Each row is a point on a landscape with many valleys, with its height.
A ball rolls from a point to the lowest of its 2 nearest points, and stops where none of them is lower. Distance is the straight distance between rows; heights are no part of it.
vinob (h 353): [143  94 104 125 160 153 128 101 124 132 101 125 146 146 190 133 121 134
  99 172  93 163]
Gonoz (h 335): [113 119 131 134  89 122 111 106  80 146 110 130 182 149 111  99 168 108
 163  65 140 136]
moto (h 363): [116  91  97 147 149 152 103  94 123 112  92 118 182 139  94  83 101 110
 130  81 103 126]
duf (h 375): [137  92 122 130 130 111  95 103 102 149  92 138 170 169 118 107 167 116
 122  90 126 157]
nezez (h 378): [183 144 170 112 141 158 188 167 156 156 199 105  94 134 130 154  78 153
  87 153  95 121]
pomo (h 540): [130 104 179 121 122  83 103 188 146 154 125 151 110 165 134 160 163 167
 144 138 145  92]
Mizi (h 414): [113 145  84 155 111 151 183  96  96 123  85 125 127 140 206 131 149 104
 147 186 124 138]
gak (h 239): [140 142  95 127 164 152 155 118 156 114 123 139  92  90 168 132  81 127
  96 187  92 131]
dis (h 601): [ 61  87 115 127 152  80 113  59 104 107  95 133 168 139 151  74 147 146
 104 119 159 148]
bofik (h 425): [ 86 123 145 116 119  82  73 135 123 119 144 144 148 122  73  94 138 142
 165  94 174 102]
namib (h 315): [166 156  90 144 122 182 124 105 109 131 119 122 120 125 138 140 119  86
 145 129  98 146]
matem (h 250): [ 87 142 172 107 129  66 120 139 140 135 137 166 105 135 105 129 167 138
 116 119 178 123]
nom (h 70): [118 128 120 104 185 100  95 120 137 123  94 135 104 128 115 122 150 127
  77 139 132 158]
kar (h 224): [209  94 145 124 114 167 115 188 138 145 179  90 162 135 142 162  81 148
 156 113  70 113]
lefu (h 411): [ 99 128 119 142 125 114 115 126 115 130 108 129 125 136 139 131 149 124
 153 139 139 112]
tof (h 450): [ 89 128 111 133 119 109  60 161 150 117 104 136 118 118  88 106 117 132
 168 124 153  88]
gif (h 75): [ 92 198 123 117 168  83 133 112 130  94 101 164  86  83 138 150 158 123
 105 169 159 142]
Peda (h 391): [182  85  87 101 164 145  80 114 120 149 124 113 135 150 156 140 112 116
  84 153  75 166]
Boruz (h 530): [169 187 137 139 140 127 160 148 142 149 133 130  71 122 126 165 156 125
  90 148 144 143]
Pugi (h 307): [118 148 141 166  76 153 121 107  94 127 108 135 168 141  74  89 142  77
 152  33 131 122]
Vogil (h 431): [156 131 149 135 167 139 182 165 161 144 165 109  84 113 144 170 114 170
  83 174 112 111]
Gim (h 422): [168 121 130 153 118 144 125 129 101 173 141  87 140 126 115 135 156 160
 110  85 111 154]
mapup (h 486): [ 62  72 165 103 103  98 136 124 131 124 122 179 146 180 153 102 135 151
 151 139 168 100]
Firo (h 471): [172 150 153 134 101 174 150 181 137 166 150 142  89 146 109 169 118 112
 129 136 110 113]
bok (h 314): [152  94 109 114 142 154 183 117 115 137 118 130 139 120 204 139  93 125
 102 216  89 136]
kisa (h 300): [191 106 151  99 125 157 127 184 157 150 203  93 116 136 121 165  63 155
 111 129  81 120]
Zan (h 260): [146 109  97 120 115 169  96 132 138 112  67 160 144 197 126 147 125  53
 173 121 113 142]
kag (h 420): [ 99 207 103 146 105  91  96 135 110 119 125 125  93  63  74 129 146 102
 153 107 167 112]
Fike (h 398): [126 180  88 150 127 130 104 121 106 108  92 106 100  96 111 133 138  99
 147 112 143 133]
gaka (h 155): [109 126  70 152 127 146 134 126 123 101  82 106 143 119 152 131  94 107
 180 169 104  78]
tul (h 433): [102 144 110 159  92 121 185 104  86 125 110 126 138 111 180 133 170 136
 155 140 143 121]
saguz (h 432): [ 81 159 131 113 119  99 121 137 148 114 101 168 112 140 136 141 134  88
 165 154 164  99]
Gaf (h 416): [ 92 134  81 156 114  94 100 111  84 103 130  75 147  90 156 121 150 162
 181 133 129  82]
seso (h 332): [128 171  98 128 183 142 118 101 170 117 111 123  79  86  87  99  86 120
  74 133 117 137]
fuvu (h 443): [ 68 139  81 125 117  77  62  98  96  92 147 118 160 105 143 136 150 137
 177 138 162 111]
modis (h 410): [122  71  81 131 140 149 152  91  94 107  79  96 204 176 197 126 121  99
 149 154  86 145]
Rakab (h 376): [ 97 110 176  98 112  61  76 142 128 162 152 155 157 149  62 109 157 130
 135  88 181 137]
vebi (h 390): [110 101  96 135 125 122 130 108 116 127  85 125 147 157 181 148 151 100
 153 158 127 140]
genaf (h 237): [181 171 160  98 128 182 165 145 146 107 186 147  85 106 155 138  40  95
 101 138 102 152]
gat (h 383): [152 149 122 178  92 164 162 107  81 153 137  95 151 102 143 135 164 145
 125 103 117 143]
vevam (h 568): [ 71 118 148 135 118  93 128  75 104 122 130 134 167 118 124  60 155 151
 110  90 160 135]
zak (h 485): [162 123 151 154 140 105 172 157 123 168 153 101 102 120 163 167 164 201
  91 173 123 123]
Zisum (h 196): [179 126 148  78 130 179 152 155 135 113 169 163 108 124 187 158  40  86
 126 171  77 150]
folu (h 295): [160 144 129 146 100 196 176 119 119 124 135 149 142 111 134 138  78  95
 127 118  98 140]
geter (h 421): [136 100  92 113 139 107  92  97  89 137  94 116 170 171 171 139 194 111
 121 118 118 177]
dut (h 429): [189 114 117 118 157 154  95 154 137 140 145 126 109 135 139 166  96 129
  96 151  77 146]
boso (h 484): [ 55 103 121 126  91  92 114  95 111  97 132 125 170 143 144 104 135 147
 179 133 160  79]
zavol (h 557): [121 173 121 139 137 148 144  94 118 132 109 139 106 113 112  99 150 120
  88 104 139 165]
mup (h 387): [101 123 108 137 135 127  94  99 109 106  87 138 151 155 121 100 123  90
 155 105 133 112]
Nad (h 576): [158 118 158 116 135 103  96 193 163 166 139 123  88 161  83 162 146 140
 118 123 139 104]
Nugof (h 173): [209  74 144 107 121 164  91 170 136 121 198 109 139 126 120 149  58 119
 151  81  68 150]
Zizas (h 167): [118 155 124 146 151 124 153 143 170 120 151  88  97  92  61  95  91 180
  97 112 125  99]
Febir (h 158): [163 101 136 100 133 173 140 131 147 115 140 157 139 164 154 142  67  90
 132 143  75 134]
puva (h 477): [ 88 138  98 107 133  70  37 147 126 113 113 142 126 131 101 143 148  99
 175 133 169 114]
sep (h 545): [137 120 149 134 127  72 124 164 110 165 145 105 112 132 155 182 192 188
 126 140 139 134]
setod (h 168): [146 138 109 125 179 126 124 129 155 132 119 126  82 111 146 138 135 142
  71 170 114 159]
rurol (h 595): [133 173 148 132 136 123 128 187 172 150 137 127  79 133  74 145 133 144
 133 126 134 107]
rikop (h 424): [200 154 177 118 128 164 171 166 156 170 199 132  86 152  89 144  96 120
  80 113 112 143]
fep (h 275): [133 122 136 143  94 164 122 153 129 137  92 151 152 189 110 135 147  75
 177 101 129 130]
gor (h 629): [ 53  78 127 101 139  63 103  70 132  98 126 156 145 139 153  95 139 162
 125 153 169 114]
Pofo (h 245): [179  57 115 110 128 183  89 136 145 124 139 126 174 161 117 129  92 117
 137 102  72 142]
damo (h 478): [111 163 117 170 124 123 162 104 121 121 122  97 112  77 136 112 147 158
 110 131 141 121]
Totap (h 244): [184 105  93 109 120 183  93 126 132 103 108 128 164 172 147 164 112  56
 174 126  75 140]
zer (h 77): [ 98 144 119 159 123 148 159 138 177 112 123  97 107  92  96  98  81 160
 141 134 132  72]
fadeg (h 285): [167  84 115 148 113 168 144 190 144 151 153  77 137 124 121 138  80 171
 148 142  79  91]
gurut (h 290): [128 151 135 138  94 158 126 128 125 140 103 151 120 149  79 100 128  85
 152  79 142 107]
Nur (h 225): [213  89 109  89 146 168  64 115 125  94 135 127 169 157 145 146 101  64
 151  96  70 181]
kub (h 345): [174 165  87 151 133 150 146 110  84 139 135  93 129  93 158 144 143 122
 108 130 100 168]
Lono (h 211): [207  83 140 120 128 171  83 137 131 140 174 101 163 140  92 132 102 120
 123  60  77 172]
Tisun (h 653): [ 66  96 162  99 148  65 130 117 167 105 120 155 109 137 125  94 126 174
 108 157 166 109]
kiv (h 621): [136 118 143 122 143 111 163 116 124 156  99 161 122 164 167 143 163 136
  83 154 130 171]
Ves (h 123): [ 87 139 109 151 119 133 160 139 141 104  98 112 102 104 145 130  98 138
 161 170 140  76]
labud (h 473): [125 115 153 145 121 106 141 128 132 158 147  89 132 112  97 105 161 187
  94  92 138 131]
femaf (h 684): [ 87 125 156 161  93 132 199 134 136 134 126 119 117 102 131 109 129 172
 149 130 151  83]
Pezer (h 373): [145 180  84 153 156 156  97 114 127 113 108  99  99  78  92 105 104 110
 109 112 119 131]
fogus (h 308): [102 162 186  92 117  47  98 149 129 136 167 162 128 111  52 136 172 119
 134 115 195 131]
Buvo (h 272): [174 159 161 132 105 200 175 147 145 134 185 138 117 121 116 138  56  96
 123 119 107 124]
duvar (h 132): [ 65 198 128 126 137  74 146 102 133  77 141 153 111  55 127 131 152 134
 128 146 184 118]
niru (h 460): [ 63  75 154 103  92  61  86 119 117 115 146 159 173 166 118 117 143 142
 171 135 180 104]
faki (h 446): [ 71 139 132  98 104  87 137  95 112 112 124 184 125 156 174 149 158  89
 164 164 176 123]
rumok (h 451): [ 79 166 164 140  92 111 147 127 146 124 145 136 105 107  71 100 136 135
 142  81 183  89]
favi (h 575): [122 146 189 117 148 118 162 182 170 149 144 154  71 147  93 143 144 147
 101 147 155 101]
rab (h 452): [187 158 173 121 101 184 131 163 138 167 162 116 107 162  68 140 120 108
 113  93 114 139]
pidan (h 188): [ 82 162 154 117 150  67 146 137 168  98 145 149  85  81 103 139 151 158
 111 136 171 118]
paga (h 552): [146 183 168 124 169 124 197 152 179 132 152 140  62 113  97 152 149 149
  74 142 149 129]
zezif (h 374): [124  54 110 145 117 149 158 113 101 122  95  96 195 158 180 107 124 148
 157 143  92 111]
zeto (h 459): [ 62 145 105  99 121  79  94  96 109  84 150 160 138 116 162 146 159 117
 173 177 180 109]
vodo (h 508): [108  79 159 130  90 109 134 163 121 154 110 164 135 189 149 143 154 144
 157 135 144 110]
Vomar (h 506): [144 199 131 156 126 130 172 136 103 140 148 101  91  82 140 152 177 158
 109 131 149 147]
lizu (h 281): [118 107 121 124 149 154 186 121 161 123  95 146 115 128 182 126  91 133
 116 206 119 113]
tibi (h 593): [147 120 146 128 154  95 129 135 114 167 127 140 107 148 156 157 201 166
  82 132 143 165]
lag (h 187): [163  70 143  93 135 183 138 119 134  82 137 149 191 151 170 115  41  71
 156 130  68 151]
Dif (h 333): [138  77 115 157 115 158 151 148 133 133 105  90 162 126 140 114 107 166
 154 147  98  89]
sar (h 543): [105 150 121 136 136 116 117  88 103 137 124 132 142 100  99  83 169 128
  91  71 168 160]
tivat (h 569): [156 183 120 115 147 161 139  71 125 123  92 155  98 119 111 115 129  73
  72 116 125 196]
zasu (h 454): [ 79 135 110 144 116 131 162  75 104 120 102 123 132  99 157  94 133 142
 125 119 137 137]
konu (h 516): [126 144 148 137 154 109 138 106 104 154 141 100 127 100 118  93 180 168
  68  91 146 177]
boki (h 512): [112 129 122  95 104  59  33 149  94 133 140 139 166 121  89 146 171  95
 166 104 162 132]
Lome (h 328): [122  89 106 142 151 138 126 110 139 139 102 106 138 124 116  80 106 145
  95 118  95 120]
Zafas (h 673): [ 86 101 143 128 125 113 159 127 162 124 125 122 118 122 121  98 123 184
 118 132 152  93]
Muni (h 379): [111  92  98 168 101 125 111 135  96 127 121  81 163 118 138 128 145 169
 170 128 106 103]
Fab (h 266): [133 132 124 129 165 134 125 121 158 128 133 101 115 103  83  88 109 147
  60 113 121 140]
toput (h 208): [199  63 123  87 134 169 101 117 111  83 160 123 187 129 179 136  64  82
 159  93  66 174]
Fumiv (h 437): [102 202 139 132 113 120 123 135 138 116 115 162  94  93  66 126 123  90
 144  98 183 105]

For each start below, name the point where the ball stops.
Zafas | Febir
kiv | nom
rurol | vebi
puva | gif
Peda | nom
boki | gif
duf | Febir
zavol | Febir

Call two points neighbours if one is among the 2 nearest of the other. Go from one point of each pair to the other, from neighbour to neighbour, staying as low as possible. Name the highest point that can't be avoided.
niru, zer | boso
zer, nom | Fab
Nugof, Febir | Pofo
